Points on a hilly landscape, in no order, each with its height.
A ball rolls from a point to whichever of its 6 nearest points has the largest drop for the distance, and stops where none of them is lower. Distance is the straight distance between rows; heights are no part of it.
K_237 height 534: [138 138 169 130 161 127 150  57 190  86 138 195 131 137  73 154 163 160
 121 130]
K_851 height 258: [126 114 137 129 137 160 145 120 146 128 123 145 141 153 125 136 152 113
 129 121]
K_22 height 110: [146 202 107 136 155 138  55 152  88 106 122 167  90 136 107 109 110 126
 121 126]
K_883 height 203: [105 101 190 115 170 158 177 114 145 130 146 138 178 151 122 139 147 101
 164 112]
K_80 height 194: [153 127  53 134  98  86 105 106 164 154 115 113 126  87 127 113 176 150
 101 158]
K_955 height 185: [120 138 203 107 204 171 139  85 149 105 167 181 189 144 104 137 130 103
 153 111]
K_139 height 143: [147 163 126 148 154  87 125  73 183  94 110 177 115 115  95 126 145 175
 105 148]
K_262 height 277: [102  77 145 125  93 131 168 154 118 138 122  85 130 131 161 155 119 119
 148 116]
K_119 height 107: [116 117  89 121  61 110 105 190  80 151 116  55  96  98 189 118  74 114
 119 136]
K_479 height 190: [103  73 181 114 133 139 172 143  90 134 158  73 161 126 117 155  95 111
 177  99]
K_852 height 293: [133 121 103 131 125 141 123 112 149 132 118 144 128 150 132 123 149 127
 116 126]
K_742 height 327: [108  79 124 127  70 125 153 159 110 144 113  66 119 124 176 149 103 123
 138 125]
K_944 height 92: [145 201 140 136 172 142  70 129 105  90 133 180 104 137  86 124 117 128
 120 125]
K_128 height 606: [130 122  88 133 100 130 119 142 122 158 120 117 118 138 161 109 126 126
 114 131]
K_291 height 265: [ 95  31 134 128  58 132 201 121 160 154 115  68 155 136 181 181 144 131
 146 132]
K_431 height 214: [104  96 200 101 190 137 168 129 101 134 168 111 173 142 115 139  84 114
 188  93]
K_90 height 354: [120 140  98 135 100 128 108 170  90 146 120 113 101 134 166 102 103 117
 121 125]
K_227 height 159: [124 170 121 131 141 140  91 191  65 124 129 129  94 134 143  95  93 106
 139 111]
K_372 height 215: [145 116  85 133 121 125 122  90 172 132 117 136 130 134 121 131 159 147
 110 138]
K_771 height 186: [121 155 135 130 141 150 115 167  87 122 128 135 112 139 132 107 116 105
 141 112]
K_379 height 279: [136  93 135 131 144 154 164  64 198 106 128 162 153 148 103 157 181 137
 120 127]
K_40 height 370: [113  98 126 124  84 128 139 179  88 137 118  70 102 116 168 136  88 118
 141 121]
K_926 height 253: [118 155 153 123 162 155 121 154 101 118 135 145 130 141 120 112 124  98
 146 111]
K_890 height 183: [144 177 179 136 173 120 118  83 154  83 136 203 122 136  65 142 140 149
 116 130]
K_522 height 66: [140 119  51 122  65 101 107 145 116 184 130  93 114 108 162 100 144 126
  85 154]
K_948 height 176: [146 171 120 137 155 139  87 119 127 105 125 168 110 141 101 128 127 136
 115 130]
K_961 height 254: [126 104 165 122 161 168 161  76 181 105 141 171 160 152  97 155 176 119
 127 125]
K_418 height 149: [118 125 103 128  80 118 114 186  83 148 117  83 100 116 180 112  84 119
 122 128]
K_202 height 232: [152 142  60 128 114 102  90 110 148 142 115 128 119 107 123 115 152 150
 101 149]
K_144 height 81: [156 218 133 141 171 118  57 138 104  95 116 189  87 128  79 116 100 147
 102 136]
K_677 height 390: [109 101 110 132  74 121 135 172 103 149 117  77 112 121 181 130  98 123
 125 130]
K_167 height 249: [117  98 159 121 148 167 165 103 164 124 132 153 160 157 115 149 167 114
 134 122]
K_407 height 164: [126 150 175 121 178 167 124 110 134 104 149 172 155 144  99 132 147 104
 140 117]
K_784 height 270: [109  56 118 130  75 134 188 112 168 164 114  95 148 150 171 154 155 129
 124 136]
K_154 height 227: [142 135 112 134 139 135 116  95 160 111 122 156 123 143 108 136 152 144
 116 133]
K_762 height 426: [156 164  60 134 123  97  67 129 122 142 116 130 107 110 121 108 130 148
 100 146]
K_53 height 271: [ 96  58 118 124  57 124 162 147 124 147 118  53 129 121 186 165 114 126
 142 128]
K_401 height 152: [109  72 173 110 126 140 151 150  72 126 161  59 152 121 109 160  79 111
 175 102]
K_626 height 91: [151 227 172 136 188 108  87 116 114  85 130 216  95 131  57 116 108 157
 104 139]
K_728 height 80: [127 137  66 126  64 100  94 177  82 176 121  85 103 107 184  94 107 121
  92 148]
K_341 height 101: [157 190 133 142 164 101  94 104 143  92 116 187  95 125  80 123 122 166
  99 141]
K_565 height 600: [117 124 118 129 116 139 131 155 111 143 122 125 115 146 154 116 121 114
 129 119]
K_759 height 260: [137 114 137 128 145 159 140  90 174 111 129 159 139 149 107 144 168 128
 120 126]
K_882 height 246: [136 109 116 150 126  97 171  32 232 100 114 154 151 107 115 144 193 181
 113 151]
K_427 height 145: [160 205  97 163 142  51  99 110 154 125  97 171 111  58 119  95 150 173
  80 178]
K_422 height 261: [136 160 186 125 178 147 129  78 156  86 155 199 144 142  70 150 153 133
 124 123]
K_156 height 175: [153 146  93 148 133  81 115  78 185 116 107 146 125  96 111 126 161 173
 107 156]
K_222 height 221: [134 126 163 127 159 161 137  86 164 100 140 177 148 147  96 151 168 120
 128 124]
K_84 height 605: [135 170 224 113 198 154 129  54 162  87 176 222 168 146  76 144 137 135
 139 116]
K_70 height 124: [118 133 176 109 163 137 134 176  61 127 152 103 130 128 110 110  71 102
 171 100]
K_298 height 394: [126 131  79 134  82 114 105 164  96 163 122 101 102 121 174 100 108 124
 105 137]
K_807 height 181: [150 146  98 138 139 104 107  87 169 110 112 153 115 118 108 128 149 165
 108 145]
K_751 height 272: [134 107 119 132 131 152 142 104 163 124 122 148 136 154 119 140 159 125
 120 123]
K_533 height 182: [110 117 150 121 113 130 142 185  75 131 128  87 107 127 142 123  91 111
 153 110]
K_464 height 423: [129 135 126 130 140 154 121 128 130 123 120 152 124 149 125 127 140 113
 127 121]
K_171 height 290: [141  92 115 139 129 124 169  41 223 106 121 147 150 131 111 153 186 161
 117 133]
K_610 height 93: [149 195 156 137 170 128  90 108 129  85 133 196 107 132  71 133 124 148
 112 130]
K_648 height 274: [ 98  77 172 122 116 136 183 141 122 138 132  92 149 140 140 156 129 109
 168 111]
K_729 height 139: [113 126 178 110 159 137 151 167  78 131 151 102 139 129 115 118  83 100
 172 100]
K_348 height 95: [116 137 125 124 100 128 105 210  53 127 121  78  84 112 151 109  62 114
 140 111]
K_373 height 121: [117 147 160 118 151 138 127 183  65 122 140 108 116 127 120 101  84  97
 160 104]
K_214 height 275: [117  75 112 125  92 140 167 112 166 159 115 111 141 154 155 135 154 128
 120 132]
K_249 height 178: [149 137 111 145 138  97 132  62 193 103 109 159 128 115 109 133 165 170
 109 150]
K_555 height 660: [152 157  55 134 111 110  73 143 107 153 119 125 106 122 140 103 125 137
 103 139]
K_63 height 51: [149 181 150 141 168 114 110  94 152  88 125 193 105 132  76 133 129 162
 106 136]
K_129 height 248: [142 109  89 144 115 101 142  59 211 124 113 135 143 106 118 136 183 165
 111 154]
K_633 height 278: [134  86  74 127  95 126 147  93 175 155 116 121 138 137 143 125 167 141
 107 140]
K_699 height 286: [129 113  67 123  47 102 109 158 104 187 127  75 114 100 182 107 126 121
  84 154]
K_203 height 266: [106  69 145 128 106 149 191 118 160 149 119 120 156 162 150 153 160 119
 138 121]
K_320 height 379: [125 101  79 127  88 124 134 125 140 170 119 109 129 133 159 118 141 132
 107 139]
K_414 height 170: [119 147 196 113 203 165 130 113 126 108 156 169 176 141 109 122 121  97
 157 109]
K_329 height 380: [110  75  98 122  43 114 136 159 113 161 117  47 123 107 197 147 105 123
 122 143]
K_252 height 229: [113 104  89 120  49 108 114 171 100 162 117  53 112 104 196 125  95 120
 110 148]
K_605 height 151: [159 179 110 145 153 103  86 106 146 103 111 168 102 120  94 123 125 165
 103 138]
K_509 height 146: [131 196 149 127 177 154  79 164  75 100 139 162 115 136 108  98 106  97
 143 109]
K_432 height 78: [123 135  92 124  74 118  97 198  68 147 115  71  88 105 185 106  71 117
 118 132]
K_76 height 273: [108  97 153 125 120 147 170 141 134 140 125 120 139 149 149 138 143 114
 146 118]
K_266 height 156: [127 195 132 127 161 145  82 198  46 110 139 142  92 131 121  79  81  98
 149 107]
K_576 height 157: [132 178 189 120 191 164 102 105 117  88 159 188 149 138  90 128 128 106
 141 114]
K_703 height 223: [108 113 187 108 156 140 160 148 101 131 149 109 152 138 120 130 107  97
 175 104]
K_904 height 119: [124 122  78 120  47 105  93 192  79 164 121  52 100  93 195 110  85 115
  99 148]
K_950 height 104: [157 203 112 138 160 114  62 131 113 100 113 176  89 124  90 121 107 155
 103 136]
K_496 height 150: [105  64 189 104 156 143 151 131  74 135 186  70 174 134 107 165  62 114
 181  90]
K_85 height 109: [122 146 164 113 143 133 116 200  35 127 145  86 104 118 107 104  52 103
 160 107]
K_913 height 302: [140 111 143 139 149 120 172  42 217  88 125 176 141 130  92 156 179 169
 118 136]
K_346 height 141: [159 199 102 154 151  59 100 104 157 115  98 172 107  76 112 100 135 179
  89 164]
K_956 height 259: [107 102 167 118 121 134 157 166  86 133 136  87 128 126 131 138 103 106
 163 105]
K_959 height 102: [121 148 146 116 124 131 104 217  34 122 135  79  88 109 122  99  52 104
 150 106]
K_387 height 292: [122  94 110 133 106 141 153 124 148 152 115 125 132 152 152 129 151 126
 120 130]
K_19 height 155: [128 154  79 134  94 118  86 185  75 154 124 102  91 122 174  90  96 120
 110 133]
K_889 height 472: [141 135  85 134 119 136 104 124 135 136 121 140 120 142 137 117 143 134
 110 131]
K_980 height 161: [147 163  98 156 133  64 122  78 189 121 101 153 130  73 121 112 172 179
  93 175]
K_757 height 263: [ 98  42 135 126  64 132 182 136 134 137 120  56 143 128 174 184 126 121
 155 121]
K_289 height 228: [ 95  61 185 115 128 133 184 131 108 130 157  72 167 127 123 169 110 110
 180  99]
K_518 height 692: [140 157  74 137 113 127  88 150 105 146 122 128 106 135 150 102 117 126
 108 132]
K_469 height 125: [144 167 148 131 164 152 101 113 132  96 135 174 128 146  92 132 140 122
 123 124]
K_692 height 306: [114  74 102 129  60 125 161 132 139 169 113  81 131 136 185 137 131 127
 115 141]
K_918 height 197: [106 122 204  97 208 152 156 125 121 122 159 142 181 146 117 127 101 100
 183 100]
K_607 height 442: [109 101 129 126  93 133 150 164 110 143 119  95 118 134 162 130 113 118
 140 116]
K_654 height 201: [108 108 176 119 156 159 166 132 134 130 139 138 163 148 129 136 143  97
 156 110]
K_811 height 276: [150 139  39 128  85  93  90 137 119 171 127 110 111 102 139 101 154 136
  92 157]
K_704 height 184: [109 116 204 104 207 160 158 103 145 119 157 158 191 149 122 132 126 101
 172 107]
K_829 height 425: [114  97  98 128  60 120 140 157 121 164 114  79 118 124 189 127 110 123
 117 136]
K_155 height 59: [113 128 164 118 160 158 145 135 124 122 139 147 148 145 122 124 133 101
 152 116]
K_667 height 216: [150 121  60 132 106  99 112  95 176 143 115 124 131 104 125 117 171 155
 104 151]
K_275 height 307: [135 101  62 126  76 112 127 119 145 173 123 104 128 116 155 107 159 130
  95 149]
K_849 height 251: [ 99  62 159 120  98 132 176 149 108 130 134  69 141 127 143 165 114 115
 168 110]
K_242 height 264: [103  66 145 128  94 139 185 130 146 151 119  99 146 148 161 158 145 122
 146 124]
K_532 height 172: [164 165  42 135 110  67  78 133 138 148 111 115 110  72 118 107 159 151
  91 168]
K_200 height 257: [131 125 187 121 173 169 148  75 169 104 151 187 168 147  88 152 167 113
 133 119]
K_511 height 440: [109 115 153 128 132 147 152 152 112 132 128 123 130 149 134 125 128 106
 149 112]
K_133 height 406: [142 151 102 134 138 139  94 125 129 120 122 154 114 144 117 124 134 133
 114 129]
K_982 height 382: [131 116  72 131  76 117 117 141 119 173 122 102 116 122 168 104 130 123
  96 144]
K_947 height 230: [144 136 135 137 150 125 134  69 186  94 123 171 127 134  91 147 161 159
 114 131]
K_988 height 158: [161 176  64 148 117  54  94 130 157 135 101 131 113  53 120 109 174 166
  87 177]
K_245 height 242: [114 137 139 129 127 140 131 173  90 133 126 116 111 139 140 110 111 106
 142 114]
K_399 height 135: [117 101 176 103 142 137 139 167  54 127 161  69 147 123 103 142  57 109
 177  99]
K_369 height 179: [110  83 159 114 105 135 148 169  69 123 144  60 131 116 122 154  80 108
 168 103]
K_758 height 191: [124 165 166 118 182 156 111 150  94 108 146 153 140 139 111 103 113  90
 157 109]
K_639 height 262: [ 97  55 166 127  97 133 196 131 131 134 133  78 158 136 146 177 139 117
 166 113]
K_603 height 321: [136 168  93 135 136 141  79 161  95 130 124 145 100 139 135 107 115 122
 121 123]
K_525 height 166: [140 159 170 128 173 152 114  93 146  92 147 187 138 141  81 145 147 128
 124 124]
K_719 height 304: [123  59 111 126 106 151 183  79 193 146 117 127 157 155 137 143 179 131
 120 134]
K_75 height 224: [116 142 183 105 186 145 147 149  98 124 151 133 154 138 116 111 103  95
 173 104]
K_179 height 202: [140 138 107 158 126  71 150  54 215 116 104 158 143  85 121 126 186 185
 104 169]
K_458 height 247: [136  92 101 133 124 137 144  77 185 132 117 138 143 147 127 137 170 141
 114 134]
K_14 height 377: [153 167  81 138 135 113  73 120 134 123 112 148 109 122 113 115 128 150
 102 141]
K_796 height 111: [161 209 104 146 163  82  70 122 127 103 106 179  87 107  93 109 104 171
  90 148]

For each start below, name the point where the ball stops.
K_692: K_432
K_889: K_63
K_719: K_63
K_742: K_432
K_607: K_432
K_633: K_63
K_227: K_432
K_751: K_63
K_762: K_144
